Points, in no order, along strands that fork, close into loops and pass close to each other.
(in the rows, 100 means zero)
Two points are linked if the straight distance between their rows is under 73.5. Some points are linked to none.
k519: [ 85 122  57 112 132 111 137 111  92  62  88 117  73 125  60  89 125 123
  89  87 114  82 102 132 111 137 102  74]
k678: [127  93  71  93  86  97 101 105  74 120  97 103 101  88  88 108  96 104
 109  98  85  85  94 109  94 102  85  89]
k603: [ 96 105  63 112 121 100 133 120  74  87 103 101  88  77  51  89 104 130
 111  94  88  86  97 103  99 122  96  84]
k604: [ 98 107  77  97 100 107 103  87 118  93 120  86  92  98 114 103 118 101
  92 110  70 130 120 119 116 122  70  89]
k827: [102  88 122  91  84  99  71  77 131 106 113  75 113  97 142 111  89  91
  78 101  91 130 104  85 109  87  99 113]
k209: [121 106  56  93  98  94 115 115  68 113  95 115  86 101  75  98 106 102
  97  97  96  74  82 121  86 104 112  69]
k757: [ 74 114 139  87  89 102 105  92 128 108  85 110 103 111 141  98 118  85
  76 101 110 111 103  88  96  84 103 137]
k784: [106 124  49  93  96 118 133 115  74  98  81 117  74 117  57 101 105 105
  76  94 110  71  94 138  95 110 110  63]
k736: [118  96 107  97  92  97  76  84 101 112 130  73 121  59 118 114  87 110
 101  96  75 126  97  55 101  98  92 105]
k800: [ 79 126 110 126 106  81 123 104 115  73  89 124  76 114  79  73 110 112
 101  97 110  87  98  99  88 107 122  87]
k648: [ 82 132  84 105 118 113 120 110  85  88 124 117  82  94  78  84 134 108
 108 103  83  97 129 105 107 129 116  96]
k891: [119  76  75 109 128  96 101 100  86  91 131  96 106  78  85  88 126 120
 112  88  78 108  96 102  88 120  89  81]
k669: [120  60 114  75  84  93  70  93  99 142  96  77 122 104 136 117  72  83
 106 109 111  94  79  96 106  56  97 115]
k339: [133  71 114 100 100 131  74 112  79 115  94  88 114 106 105 103  67  90
 113 101 128  95 112 113 103  93  62 108]
k683: [124  83 104  97  95 118  85  97  99 101 103  82 115  93 106 109  86 102
 108 100  96 116 113 111 105 104  54 103]
k239: [ 90  97 143  83  93 116  80  93  99 110  97  90 129  79 135 120  91  94
  87  85 105 117 105  50  95  89  96 154]
k88: [105  78 126  81  87  88  70  88 100 137  96  71 134  84 141 125  63  97
 103  98 102 108  78  55  98  68  98 126]
k392: [112  67 104 130 110 104  95 110  88  73 105  94 126  59  42  93  90 111
 124  88  92 101  95  69  99 118  91 103]
k298: [ 92  97 117 123 106  72  97  89 121  71 100 100  91 109  97  87  98 112
 106  94  99 108  97  98  92 105 107  88]
k733: [ 81 120 125 107  92 106  91  82 122  77  96 112 102 112 111 102 118  90
  96 103  96 127 122 105 106 116  95 112]
k929: [102 107  82 103 104  67 122  96 104 110 112  95  82 108 107  90 107 106
 108 110  85  94  82 114  94  94 109  72]
k611: [ 86 127  83 101  77 115 139 107  85  95  77 111  77 113  67  95  99 109
  87 109  99  81 113 123  98 104 109  89]
k120: [ 72 114  87  83  87  73 116  91 135 130 105 103  73 118 137  96 118  86
  84 119  80  85 102  93 121  81 141  97]
k906: [114  74 113  91  95  75  79  83 109 121 107  85 107 113 133 102  91  90
 103 105 103 106  74 109  96  64 104  95]
k393: [ 69 133 112  90 108  98  99  94  99  97 111 136  85 111 113  88 144  95
  93  97  98  92 122  87 110 112 147 115]
k405: [ 58 113 104  63  91  85 106  85 128 126  92 110  88 121 151  99 138  86
  66 102  93  94 108  79 127  85 137 126]
k538: [ 91 127  99 116 106 103 117 100 109  75  96 134  80 128  88  84 138  97
  94  96 116  89 105 121 100 117 107  84]
k486: [ 69 143  79 115 133  90 141 122 115  90 126  89  62 103  86  70 103 130
 112 112  80  96 121  98 116 121 117  73]
k707: [ 80 132  83 106 124  91 115 108 117  99 143  88  74  81 110  81 114 117
 101 109  68 119 123  84 115 127 113  81]
k237: [ 87  98  95 101  65  99 125  94 143 104  76  97  84 131 102 104 100  79
  86 126  99  88 104 134 109  73  95  96]
k389: [ 66 138  89  90 102  93 115  95 146 119 111 119  62 135 136  78 133  89
  87 117  89  82 122  95 134  98 142  90]
k126: [ 87 120 105  92  91  92 108  99  86 105  94 126  84 100  99  94 118  98
  91  94  97  81 106  88  93  95 143 116]
k317: [107 106 108  90  82 102  86  93  84 111  94 103 107  79  97 116  96 100
 105  95  78  95 113  63 103 104 114 125]
k514: [121  66  83 119 123  84  99 106  81  89 121  90 122  66  61  92  98 122
 128  89  92 102  74  91  89 108  83  78]
k217: [ 82 120  86  96  66 123 130  96 110 100  75 106  85 126  84 107 111  87
  85 120  98  91 120 138 111  96  88 100]
k686: [121  80 129  99 106 116  75 118  69  99  89 127 121  82  84  99 102  86
  97  76 136  81  90  82  78  89 117 129]
k394: [ 96  98 126 107  82  86 111 107  98 106  76  95 106  97  96 100  66 100
 109 104 108  98  80  98  74  77  94 112]
k701: [102  90 109 115  94  98 116 112  95  92  66  89 102 111  76 102  58 107
 108 104 122  94  81 125  81  88  71  94]
k70: [123  82 120 106  95 119  67  93  95 104 113  81 130  73 108 112  80 107
 114  95  95 114 111  71 100 100  71 116]
k992: [ 88 113  79  93  94  54 114  93 109 127 118  77  93  92 117 100  91 107
 117 125  71 110  70  95 101  87 117  73]
k561: [105  98  52 104 131 122 110 115  74  63  86 117  96  98  49 106 120 115
  95  77 113  90 100 131 108 140  84  84]
k309: [ 79 115 112 125 109  95  99  93 120  56  99 104  92 107  85  92 108 112
 104 102  86 119 123  94 110 133 103  97]
k770: [ 91 102 104  90  70 102  98  85 136 106  95  86  97 103 129 117  97  77
  81 119  82 119 115 108 120  90  93 112]
k229: [111  94 113 117 106 101  97 117  82  79  91 128 106  83  62  89 103  91
  98  78 133  84  82  98  72  95 121 102]
k27: [135  74  67 102 127 116  94 114  78  81  89 104 102 110  77 106  96 101
  96  73 133  88  83 143  96 113  66  74]
k71: [ 98  90  91  91  83  63 101  83 130 123 113  73  97 103 134 105  93  91
  98 122  82 116  74 105 109  73 105  82]
k722: [ 77 124  85  89  89  67 115 101 118 131 114  84  73  93 122 100  87 101
 100 124  67  95  99  84 116  87 141  86]
k74: [126  72 131  82 103 114  67 107  70 125  89 107 129  90 117 110  85  91
 104  84 129  83  92  75  88  77 103 138]
k987: [110 102  77 104 110 141  94 118  65  71  74 120 111  95  46 113 106 100
 100  85 127  96 111 130 105 130  70  98]
k87: [131  67  87 101 107 126  83 112  86  97  79  93 105 121  91 111  70  89
 103  97 134  89 103 143 109  99  63  91]
k356: [ 83 130  98 102 108 106  93  93 105  90 137  90  92  71 108 101 111 107
  95 108  65 125 132  66 120 129 122 104]
k769: [112  82 120  94  99  76  71  88  87 125 110  74 133  77 119 112  71 107
 126 104  99 111  59  66  88  73 100 104]
k286: [118  93 100 103  93 125  80 105  73  83  79 114 114  96  68 115  90  93
 109  90 110  92 115 110  98 116  85 109]
k838: [107  91  75 107 113  80 125  89 124  98 112  99  87 132 116  87 121 101
  96 105  96  98  81 137  96 100  80  67]
k398: [101  83  97 101  76 104 119 104 119 104  74  83  96 121  95 106  73  88
  97 118 107  96  99 137 102  76  67 101]
k940: [104  76 143  93  90 119  69  93 122 115 103  68 120 104 149 111  62  83
  92 110 116 128 109  84 102  77  84 126]
k845: [ 94 114  94 100  99  95 106 108  72 106 110 113  90  70  78  97 104 108
 111  96  77  82 111  67  97 107 139 110]
k558: [118  69 143  93 103 137  71 111  92 124 101  74 113 114 134  98  58  85
 111 113 138 110 117  93  97  79  75 126]
k534: [ 94  84 144  93  94  86  96 104 103 119  76  92 115 112 124 102  69  90
 100 104 127  96  76  91  76  62 105 129]
k118: [128  75 113  97 104 102  81  96 101 101 102 100 102 129 123  96 104  84
  96  96 126  97  91 131  93  81  89  95]
k536: [ 88  97 143 102  95 121  74  91  99  78  89 121 122 108 107 110 106  84
 102  92 111 121 120  94  90 109 103 134]
k671: [ 89 137  65 102 118  93 139 117 102 116 120 126  57 134  97  72 125 106
  94 106 105  61  95 119  93 104 145  58]
k5: [122  74 100 109 104  76  76  94  85 104 116  83 127  70  87 109  78 119
 134  97  87 106  74  73  92  94  97  87]
k243: [ 76 127 114  95  91 101 110  85 136 104 102 118  87 123 131  87 138  84
  83 110  98 109 113 108 110  98  99 105]
k310: [103 118 108  92  86 106 125 107  95 111  88 125  90 120 102  86 125  92
  79  99 123  81  89 125  78  78  99 106]
k232: [ 79 123  81 117 119  74 136 119  88  92 115  90  73  88  64  84  90 130
 120 109  84  86  96  93  98 107 124  75]
k256: [ 81 127 110  85 100  96  95  83 116 105 127 101  99  83 139  96 125  97
  78 100  78 124 114  72 114 105 121 118]
k782: [110  84 145 113  99 144  68 105  98  91  96  93 135  80  99 118  66  95
 121  98 112 118 124  64  87 110  71 137]
k871: [ 68 119 143  82  85 124  88  90 103 105  84 113 124 101 127 120 112  81
  84 100 105 122 115  76  98 102  99 154]
k503: [111  69 124 129 110  98  91 114  87  74  95 102 124  77  60  93  76 101
 120  84 121  97  84  87  76  95  99 106]
k835: [ 78 107 110  72  88  88  91  79 133 119 117  86 105  88 161 107 117  87
  57 101  88 128  98  71 117  88 111 119]
k25: [121  84  49 101 117  79 101 116  68  99  83  94 108  90  58 110  79 123
 122  93 102  86  62 115 100 114  87  60]
k119: [138  83  74 102  94  98  89 117  68 113  82  98 117  81  61 113  66 113
 122  95 113  73  79 105  96 103  76  81]
k764: [128  83  80 103 112  94 100  97 103  91 103 111  92 136 107  98 118  85
  90  89 118  86  77 144  92  96  92  70]
k933: [ 93 100  70 109 111  99 117  95 102  71  81  91  85 115  79 105 101 118
 100  98  88 105 112 129 119 127  78  86]
k58: [103  97 118 110  98 117  76  95  86  75  99 114 115  85  79 107 106  95
 112  88  93 110 119  81  95 116 106 124]
k866: [105  94  91 107 116 108  93  85 101  76 130 100 103  98 101  91 135 112
 102  92  81 127 117 111 102 126  83  86]

A piece is all that can be reached along the links. How many separate loops has the piece of each point below (a circle has one, a figure eight two, a Y none), and how many tips (points with one link)?
k120 | loops 1, tips 4
k256 | loops 0, tips 5
k309 | loops 1, tips 4
k701 | loops 0, tips 2

How many points has the smallest loop of links through each point below? Write 0 if it is on no loop.
k764 | 7
k392 | 0
k683 | 0
k733 | 5
